Points on a hilly landscape, in no order, each with its height.
A ball rolls from a point to the lowest of its 2 nearest points, and stops where none of them is lower. Distance is the straight distance between rows; heights are no part of it.
lufi (h 141): [127 134  90 178 106 131  95  85 158 138 171  76 130 196 104  89 127  87
 142 114]
kizur (h 548): [128 167 150 109 125 111 101 149 115  68 166 113 171 130 122 161 156  92
 135 144]
gak (h 574): [137 106 122 129 120 120 154 112 129 184  81 166 146  67 126 114 110 182
 117  81]
Rapu (h 471): [147 135 164 120 120  70 118 138 123 119 121 159 159 126 169 106  88 184
  86 128]
monu (h 290): [115 146 135  67 115 141 145 118 145 148  34 196  76 106 133 128  81 127
 109 145]
kode (h 192): [169 126 147 148 113 106  91 112 125  89 198 102 116 136 126 151  90 157
 153 170]
zot (h 477): [161 124 154 164 138  98 117 102 167 121 172 106 138 207 130 142 110 109
 163 166]
mok (h 444): [125 109 128 108 134 114 150 115 122 155  48 152 119  98 143 126  87 166
  83  96]
Gol (h 276): [134 102  79 171 116 117 121 171 160  98 170  85 164 133  78 109 117  83
 159  99]
rar (h 512): [147 157 104 103 147  94 146 126  72 131  88 132 133 107 144 132 145 151
  84 135]
guna (h 298): [128 153 116 113 165 160 160 144 116 144  46 190 125 102 179 152 117 109
 115 109]
Lor (h 538): [162 166 120  97 155 106 164 158  89 135  95 152 157 120 155 149 168 114
  94 130]
fid (h 319): [165 115 121 131 126 126  84 121 100  81 178  71 146 103  67 188 126 121
 149 143]
dovi (h 360): [108 152  95  83 123 154 132 104 110 123  44 184  94  97 137 141 108 124
 107 179]
pem (h 412): [154  97 125 151 131 125 149  98 121 147 168  75 106 159  98 153 145 126
 152 150]
sok (h 217): [117 124 156 124 143 122 188 145 137 175  96 172 175 126 144 132 119 128
 138  68]
Zazi (h 483): [143 143 123 121 142 132 171 111 114 122 109 119 132 109 104 166 192 112
 128 165]
tume (h 384): [153 145  84 139 159 141 139 139 125 150  41 197 133  71 174 146 123 126
 132 119]
nimor (h 530): [151 163 179 125 130 106 119 139 133  71 175 138 154 143 152 159 130 115
 141 174]
Mumar (h 486): [146 128 130 145 154 136 177 133 166 167 105 187 105 101 117 112 137 151
 180 135]
siz (h 552): [169 150 178 138 145 125 137 147 108  89 145 177 183 132 189 162 118 109
 126 156]
Noli (h 224): [144 140 110  97 157 151 148 162  83 147  63 176 168 131 198 148 107 103
  91  84]
nefup (h 393): [128 165  92 112 136 141 101 141 130  84 117 110 133  63  90 156 191  96
 126 119]
zikiv (h 343): [ 79 157 151 113  94  90  98 120 137  81 154 128 151 142 150 104  99 142
 114 150]
dezop (h 689): [142  95 133 159 105 109 104  97 155 177 145 101 123 211 132  74 132 148
  82 122]
dut (h 275): [ 87  89 117 156 108 184 106 108 121 151 146  92  57 105 130  99 140 158
 137 128]
nese (h 203): [128 138  86 155  98 107  99 128 160 107 189  83 160 179  96 102 122  76
 153 120]
Fum (h 453): [138 105 134 143 143 128 184  96 114 140 127 112 127 117 114 149 157 134
 141 160]
mif (h 270): [178 119 142 145 139 113 111 111  78  94 167  87 134 112 120 162 117 157
 130 161]
vitu (h 53): [104 107 152 121 129 118 182 133 180 200  89 172 140 138 129 111 123 136
 135  75]
fevo (h 18): [ 47 104  90 100  81 157 124 111 143 135 109 111  84 103  87  91  99 128
 121 116]
Fubig (h 457): [114 164  94 110 134 106 107 124  80  87 112  99 146 102 136 136 149 139
  98 133]
gepi (h 609): [147 134 115 126 140 160 109 118 149 111 147 113  70  91  70 150 178 126
 172 146]
pusek (h 674): [121 141 151 134 177 119 120 133 108 101  69 131 142 120 191 136  96 144
 103 113]
Bipi (h 551): [189 124 125 141 156 144 164 127 139 159 127 169  83  89  97 136 151 153
 176 149]
Mutil (h 374): [ 93 107 100 154 111 139 131 119 104  88 150  77 161  95  92 135 136 113
 135 128]
Gan (h 335): [145 118  71 120  98 137 124 160 134 126 172  99 115  75  50 121 166 113
 155 106]
dilod (h 278): [152  86  80 156  93 173  93 156 121 152 204  68 110 126  69 158 121  82
 160  93]
kaneb (h 190): [118 110  91 175 100 166 101  85 145 171 159  67 100 176 110  87 141  99
 128 107]
Semum (h 653): [ 87 142 161 139 184 139 139 131 133  97  87 109 120 139 170 135 115 132
 126 115]
muka (h 397): [112 153 159 101 119  80 114 127 109  92 127 136 146 143 164 117 100 153
  90 150]
Fif (h 158): [132 139 144  87 132 147 146 163  90 161  86 184 192 136 183 136  81 107
  91  53]
tusi (h 102): [155 104 133 158  95 118  68 113 123 114 215  79 110 153 126 128  88 142
 153 150]
raso (h 636): [124 145 151 151 183 135 129 124 125  74 117  96 128 124 141 156 154 121
 150 134]
tol (h 332): [102  95 150 104 135 105 137 110 137 143  75 121 115 133 134 120  92 172
  72 109]
sir (h 272): [ 70 146  97 101 112 160 139 105 118 116  85 161  98  91 101 121 137 122
 129 174]
soz (h 194): [ 86 140  97 112 122 126 142 119 139 133 141 101  97 136  92 107 158 128
 145 131]
Rura (h 595): [198 134 143 156 181 113 155 133 108 115 113 141 178  95 146 178 124 129
 147 119]
napo (h 14): [121 134 128 105 123 138 152 127 146 168  54 227 111  91 121 109  83 151
 134 138]
betu (h 369): [120 112 128 134 124 174 104 117 104 122 120 175  72  97 106  95 127 158
 156 202]
tedi (h 352): [135 108 116 154  91 190 100 120 131 181 173 145  50 135 104 100 151 118
 175 178]
fovel (h 445): [167 123 134 137 137  98 146 112 138 143 172  90 132 197 104 153 139 107
 157 152]
fepav (h 246): [142  90  98 178  81 161  83 138 113 155 204  57 121 139 106 121 101  92
 151  99]
Sike (h 159): [ 59 131 100  78  94 141 134 101 121 128  81 120  85 100 102 117 105 135
 111 132]
Rir (h 630): [129 114 176 150 110  86 122 130 153 155 122 161 202 119 141 120  91 169
 136  64]
tor (h 378): [159  94 104 156 116 182 131  93 134 181 168  96  65 151  96 139 146 105
 169 157]
Gifi (h 612): [166  84 172 163  96  79 119 116 175 154 161 152 157 156 150  98  92 174
 119 131]
keb (h 263): [102 148 134 110 147 106 156 135 146 136 127 106 106 165 123 107 158 131
 139 122]
Soron (h 186): [128  99 114 155  94 127  84 118 105 128 199  66 122 141 110 103 114 131
 137 123]
bem (h 328): [ 53 128 104 124 110 124 136 137 121  81 119  93 166 109 106 125 114 102
 124 109]
vavo (h 570): [176 140 166 160 142 103 142 141 105 117 128 173 211 107 179 154 103 128
 135 125]
ramer (h 333): [ 87 161  87  84 136 151 118 131  92  99  59 120 129 113 160 162 129  76
  91 123]
Lonu (h 592): [176 137 121 113 152 147 139 123 153 145 149 133  65 114  69 159 173 133
 173 161]
voso (h 230): [ 89  93  99 159  88 171  97 103 137 182 153  80  80 147 127  78 140 127
 120 104]
goleb (h 366): [104 166 114  91 168 173 120 154  94  97  81 133 132 127 174 157 156  93
  95 118]
timok (h 508): [152 153 177 152 126 105 126 130 167 102 188 144 135 176 171 152 111 112
 161 175]
maram (h 414): [115 163 157  89 145 172 100 161  89  61 146 164 166 164 194 138 128  98
  94 149]
Tigu (h 211): [ 74  76 132 111  98 131 105 109 124 142 112  81  96 139 119 102 103 173
  73 107]
Gekef (h 274): [ 97 128  68 114  96 126 127 153 129 130 162  90 112 113  73  81 144 125
 138  94]
ruko (h 711): [129  65 151 136 102  94 115 123 165 174 115 125 133 196 129  90 115 175
  66 108]
Dofe (h 267): [ 47 144 102  92 110 137 136 121 108  98  82 105 137 105 119 140 108 101
  98 114]
fipu (h 476): [159  80 147 150 129 110 159 114 108 181 118 135 143  97 134 109 117 186
 115  93]
Foteg (h 308): [158 103  82 127 106 157 104 150 133 126 184  81 106  84  37 164 149 102
 166 100]
Gekub (h 511): [181 163 132 113 167 134 164 139 104 129 100 154 142 105 131 169 195 103
 120 139]
pivo (h 346): [ 90 155  87 112 111 156 125 132 141  92 114 148 117  66  78 128 175 107
 144 150]
zugif (h 618): [176 132 168 155 196 128 154 134 129 102 121 114 143 123 139 179 145 119
 162 130]
Zopi (h 273): [ 94 143 118 141  87  90  87 129 163  87 186 107 154 162 127  93 102 113
 150 133]
Kuzof (h 318): [116 105 120 144 120 179 117 109 128 149 143 141  51 103 112  99 141 153
 159 172]
Tugur (h 569): [ 97 145 127 128 139 140 133 143 166  99 150  96 145 139  91 158 187  61
 164 120]
Gup (h 395): [122 167 135 111 168 154 154 148 159 129  83 201  90 111 135 116 151 131
 155 148]
zegi (h 646): [143 111 166 154  88  76 115 104 178 134 178 146 131 170 161 104 111 157
 115 167]
neki (h 287): [179 149 110 131 176 154 129 178  94 140  97 174 193 111 193 152 142  99
 122  77]
tozev (h 396): [136 158 127 106 165 155  86 162  79  70 113 144 163 146 201 150 139 102
  85 136]
vedub (h 670): [144 117 137 139  83  84  97  97 151 152 189 113 126 201 132  85 120 144
 107 156]
vav (h 559): [117 155 135 114 120 120 124 158 135  83 166  96 170 126  84 156 177  69
 145 120]
zumom (h 288): [ 76 107 137 112 131 146 138 105 185 153  81 154  58 141 125  96 107 151
 134 143]
Gem (h 55): [116 136 182  93 137 124 141 159 113 125 109 179 163 164 183 125  86 122
  89  99]
Kovi (h 334): [113 173 141  96 172 137 157 159 146 133 103 151  85 134 135 125 170 130
 141 115]
kosu (h 307): [108  84 159 137 103 106  91 106 108 126 146  96 119 141 137  97 106 188
  78 137]
Sep (h 422): [141 166  87 114 125 121 101 133  85  86 125  96 146  78  95 145 171 121
 116 128]
kasot (h 377): [142  75 159 151 122 104 134 107  95 146 148  99 130 136 137 110 114 178
  97 136]
datu (h 138): [119 143 176 106 146  98 172 163 121 149 121 165 161 164 161 120 114 125
 115  95]
rovef (h 553): [166 118 181 147 123  65 120 143 152 141 146 162 163 127 161 104  86 180
 123 107]
seti (h 231): [133 144 158 118 151  82 166 152 145 147 137 128 135 186 145 111 138 127
 132 117]
Gitab (h 208): [101  94 133 130 139 128 165 120 194 188  85 170  88 148 131  94 116 152
 123 108]

Where does a ball stop that starts at each point below?
Sep -> fevo
siz -> pem
dezop -> lufi
Lonu -> soz
Foteg -> tusi
vav -> pem
Rapu -> lufi
Semum -> pem

Call two points neighbours if one is among the 2 nearest of the other. Go from one point of each pair to the other, from neighbour to neighbour, staying as low as possible. Name the highest point that can't be avoided.
vitu and soz -> keb
tusi and soz -> Gan
Gem and vitu -> sok
